Points on a hilly landscape, in no order, each with its height.
A ball rolls from a point to the lowest of its 2 nearest points, and stops where none of them is lower. Distance is the straight distance between rows; heights are no part of it.
J_98 height 43.9: [143  69 110 113 190 134 126 157 174 117 151 177 143 125 144 125 102 124
  78  89]
J_432 height 32.5: [137  95 108 150 154  94 100 173 159 171 127 188 162 129  78 127 132 121
 105  98]
J_166 height 41.2: [ 91 132 144 160  48 133 167 145  68  81  97 111 110 129 165 140 114 105
 147 153]
J_986 height 78.3: [182 112 158 108 110 158 115 110 112 120 166  80 122 128 175 149 117 147
  82  78]
J_565 height 36.4: [143  57 133  77 118 119 103 170 162  90 152 106 124 140 124  87 110 158
 138 122]
J_238 height 19.0: [127 144 190 127 103 112 141  98  70 125 126 139 113 140 141 137 137  83
 134 109]
J_444 height 58.7: [ 84 142 142 140 101 114 137 134 101  74 185  80  86 168 161  88 115 115
 131 173]
J_135 height 78.1: [127 115  97 121  87 165 177 110  90 101 142  76 165 116 150  94  96 152
 119 104]
J_116 height 80.1: [109 146  81  85 110 104 126 115 162 128 106  73  87 123 102 100 140 141
 183  97]
J_784 height 29.3: [167 102 193 140  90 132 137 138  57 139  75 144 127 156 168 156 142 108
 104 109]
J_121 height 81.0: [106 115  88  97  98 203 197 140 137  94 104  84 153  97 146  91 120 135
 169 112]
J_571 height 52.7: [139 102 182 125 109 106 110 114 109  96 113 135 107 177 166 176 116 134
  87 172]
J_463 height 48.1: [141 181 124 172 108 166 101  80 133 133 161 131 120 164 183 109 140 149
  93 142]
J_834 height 56.0: [159 143 139 137  68  98 106 124 135 138 122 117  92 144 129  77 151 112
 161  87]
J_972 height 61.5: [131 187 114 179  74 102 100 110 103 150 151 110  60 131 145  89 144 117
 130  97]
J_93 height 49.7: [189  94 141 158 139  91  99 115 125 174 145 173 147 150 131 152 125 161
  76 117]
J_309 height 52.3: [ 54 172 105 160 160 141 143 134 125  92 175 131 135 126 127 165 113  98
 154 199]
J_304 height 42.3: [107 133 101 111 159 128 152 174 120 136 167 113 117  91  99  91 148 118
 146  95]
J_621 height 47.5: [157  97 156 128 147  92  88 107 164 129  91 163 134 172 108 120 129 138
 133 168]
J_206 height 74.9: [162 122 116 131 125 143 141 107 101 111 162  94 149 112 155 110 121 177
  70 121]
J_976 height 53.1: [108 122 122  51 138 124 142  93 127 115 142 138 157 152  91  97 122 111
 135 101]
J_549 height 55.9: [120 111 134 127  89  38 103 114 117 134 103  99  76 114  74 126 102 117
 153 120]
J_84 height 92.6: [152 108 144 108 112  89 107 175 140 163 118 125 145 152  57 148 124  72
 168  81]
J_884 height 62.5: [126 125 137 135 116 129 110 152 125 110 139 118 126  75 136 159 122 132
 149 149]
J_767 height 64.6: [ 92 162 134 139 140 103  66 133 125 158 148 164 114 168  89 116 124 101
 163 171]
J_633 height 64.7: [128 111 143 118  98 162 149 134 123 107 108  63 140  72 148 184 100 128
 157 143]
J_665 height 34.6: [158 130 103 107  95 105 126 135 149 161 155 154 141 199 140 116 166 132
 117 100]
J_597 height 38.2: [121 105 111 104 188 118 116 182 141 153 158 152 126 102  93 126 135 104
 109  94]
J_503 height 59.7: [172  95 136 113 113 132 139 109  98 165  85 152 179  85 145 174 107 176
 108 135]
J_359 height 40.0: [149 162 115 168  93 179 131 121 142 139 134 119 141 128 178 136 164 143
 117 127]
J_192 height 85.1: [151 141 105 112 134 105  91 137 184 147 105  84  94 142  67  85 146 141
 147  64]
J_197 height 61.9: [143  87 158  80 113 178 152 104 130  96  98 115 163 115 150 189 100 121
 138 152]
J_145 height 58.6: [104 140 141  67 154 160 126 104 182 104  89 117 116 127 105 160 146 106
 165 144]
J_350 height 50.7: [ 74 140 119 151  64  51 141 106 102 107 110  98  61 119 135 134  96 105
 138 139]
J_852 height 74.0: [118 148  68  95 180 144 130 113 160 132 135 143 127 136 100 147 153 174
  83 119]
J_96 height 74.2: [ 97 201  83 132 140 183 136 102 164 101 115 101 106  98 124 101 152 145
 131 129]
J_3 height 45.1: [128  69 166 139 106  99 109 119  88  88  78 190 108 171 149 135 112 126
  68 145]
J_4 height 24.8: [162  50 176  63 147  99 132 127 120 103 140 122 153 165 120 118  92 145
 119 128]
J_782 height 83.5: [139 117  90 113 155 169 122 156 131 152  79 142 130  63  77 107 125 152
 125  98]
J_790 height 36.8: [108 129 130 193 154 134  99 149 136 120 153 185 131  86 158 134 107 136
  83 146]
J_353 height 69.4: [ 90 161 107 111 189 152 151 106 173 133 114 179 151 153 112  89 157 122
 156 177]
J_481 height 24.9: [156  96 104 113 141  79 153 152 148 176 183 139 163 178 135 140 160 160
 133 140]
J_56 height 27.3: [ 95 138 141 203 168 129  99 102 139 123 150 171 129 125 178 170  90 110
  96 195]
J_252 height 90.6: [133 145 153 115 158 104  79 148 182 159 103 140 108 133  64 151 138  69
 166 103]
J_14 height 45.5: [146 119 130 150 119  97 100 121  83 166 165 147 120 110 130 167 112 148
  53 120]
J_617 height 69.1: [132 131 166 195 104 124 137 133  53  97 133  60  88 144 171 120 149 141
 114 147]
J_188 height 50.1: [ 94 132 148 124  96 117 155  97  89  85 148 119 138 173 143  64 126 130
 145 172]
J_250 height 88.3: [144 133 133  92 174 121  82 149 185 122 117  98 106 149  49 120 140 105
 132  88]
J_687 height 63.7: [132 107 121 114 131  94 135 109  97 157 121 146 177  94 113 135 117 196
 118 178]
J_776 height 78.2: [140 136 102 102 233 131 135 130 184 145 141 163 117 169 105 150 168 132
  88 120]
J_60 height 55.2: [188 106 129 112 136 140 123  98 121 164 108 157 177 125 125 135 100 159
  85  86]
J_691 height 32.0: [161 133  89 150 108 145 121 144 155 158  99 177 161 109 144 145 165 167
 119 134]
J_18 height 61.8: [ 95 157  95  81 173 147 147 123 163 117 132 150 119 155  70  80 165  97
 149 121]
J_944 height 49.8: [144 101 110  87 186 190 142 154 190 103 105 149 136 106 131 132 119 129
 107 108]
J_930 height 38.7: [107 171 146 176 114 138 144  85  86  97 130 118 149 111 142  91 118 134
 139 173]
J_507 height 44.4: [155 105 143 106 133 144 109 197 177 118 132 132 132 135 134  97 141 116
 156 113]
J_806 height 54.1: [145 111 125  53 181 187 148 135 184  99  77 114 114 106  86 118 145 109
 143 112]
J_516 height 8.8: [145 162 182 130 130 133 143  94  99 154 144 132 148 118 142 169 161  89
 152 139]
J_340 height 35.8: [147  95 160 155  67 148 153 163  80 111  99 145 139 122 187 155 136 128
 118 160]
J_710 height 59.6: [108 119 150 122 100 100 110 142 108 128 115 102 112  72 102 120 105 112
 160 110]
J_558 height 83.9: [183  97 159  94 125 181 109 159 174 142 110 117 109 101 141 160 105 108
 136  44]
J_255 height 58.8: [120 127 138 129 168 125 113  76 174 155 105 179 159 154 128 123 127 141
 137 181]
J_905 height 65.6: [112 164 136 198  75 116 103 115  59 124 124 110  74 148 158 119 125 144
  87 141]
J_446 height 75.4: [ 79 179  83 118 102  93 130 126 142 152 124 129  88 130  86 107 138 106
 178 105]
J_39 height 49.9: [169  95 148 118  91 128 109 174 146 144 103 118 125 124 132  66 138 102
 173  74]
J_64 height 20.7: [115 159 146 163 162 126 188  93 111 161 166 136 179 144 152 156 152 132
 133 162]
J_483 height 69.0: [106 136  77 112 173 131 135 100 126 130 147 135 163  94  98 110 122 196
  99 144]
J_556 height 22.8: [141 124  71 137 149 118 133 164 160 166 101 179 160 135  89 132 173 147
 131 143]
J_645 height 15.1: [114 123 157 233 175 122 153 111 111 132 150 139 156 143 176 164  96 127
 124 217]
J_165 height 83.3: [131 101 106  93 137 205 172 169 119 147  78 131 159  80 135 108 123 144
 152 119]
J_500 height 81.4: [140 146 112 136 142 153 109 151 171 135  58 140 105  81  93 118 158 126
 158 103]
J_655 height 45.3: [137 156  88 142 118 125 124  96 144 160 163 182 144 198 175  88 145 149
  86 134]
J_739 height 88.2: [118 176 117 121  86 154 125  87 129 135  83 117 115  90 141 153 124 109
 131  78]
J_302 height 81.2: [172 128 146 115 156 152  84 135 165 120 159  94  96 113 148 147 134 123
 108  72]
J_337 height 78.4: [114 161  97 135 162 175 155 138 148 128  98 114 126  81 110 109 176 138
 176 151]
J_440 height 68.9: [ 85 175  89 131 152 143 103 115 151 111 166 102  79 114 118 133 125 125
 119 110]
J_622 height 70.5: [ 97 176 113 136  94  88  89 121 115 161 126 119  81 151 112  98 136 118
 197 167]
J_221 height 58.0: [ 61 169 105 143 148 115 117 113 117 157 135 163 135 122 117 159 123 122
 137 172]
J_950 height 41.7: [119 101 134 187 126 112 134 156  79 126 155 179 140  94 162 169 117 117
  73 139]
J_891 height 46.4: [ 81 120 112  79 141 145 172 140  90 122 173 112 142 115  99 105 110  92
 139  78]
J_765 height 46.8: [ 67 183 127 185 104 150 148 109 110  73 142  82 142 121 133 138 102 110
 172 186]
J_996 height 94.2: [182  93 122  80 148 125 128 169 138 186 124 114 154 145  72 111 135 111
 144  56]
J_80 height 72.1: [160 130 154 183 122 130 154 131  71 120 179  78 144 117 176 120 133 149
  95 132]
J_717 height 46.0: [ 82 147 111 156  52 102 167 103  73  67 121  78  90 126 144 128  97 126
 126 133]
J_650 height 25.2: [131 138 133 194 158  97 168 127 114 165 145 126 169 111 157 160 136 156
 147 203]
J_846 height 86.0: [149 129 143 101  95 153 134 111 140 147  95  99  93  83 151 167  90  91
 138  54]
J_835 height 58.2: [124  91 174 129 124 136 139 129 133  49 121 118 158 135 175 189  95 128
 111 187]
J_881 height 11.8: [144  90 163  81 141  77 149 123 109 137 149 131 151 203 128 132 141 141
 125 159]
J_705 height 64.1: [ 73 141 121 126 121 104 126 132 124  82 202  88  79 129 127 116 109 121
 122 116]
J_356 height 35.7: [156  88 166 141 101  88  92 142  87 123  94 166 134 169  96 110 113 112
 125 137]

Where does a ball stop that starts at each point below?
J_18 | J_556
J_549 | J_516
J_633 | J_356
J_84 | J_930
J_145 | J_556
J_558 | J_881
J_483 | J_645
J_165 | J_881
J_972 | J_881
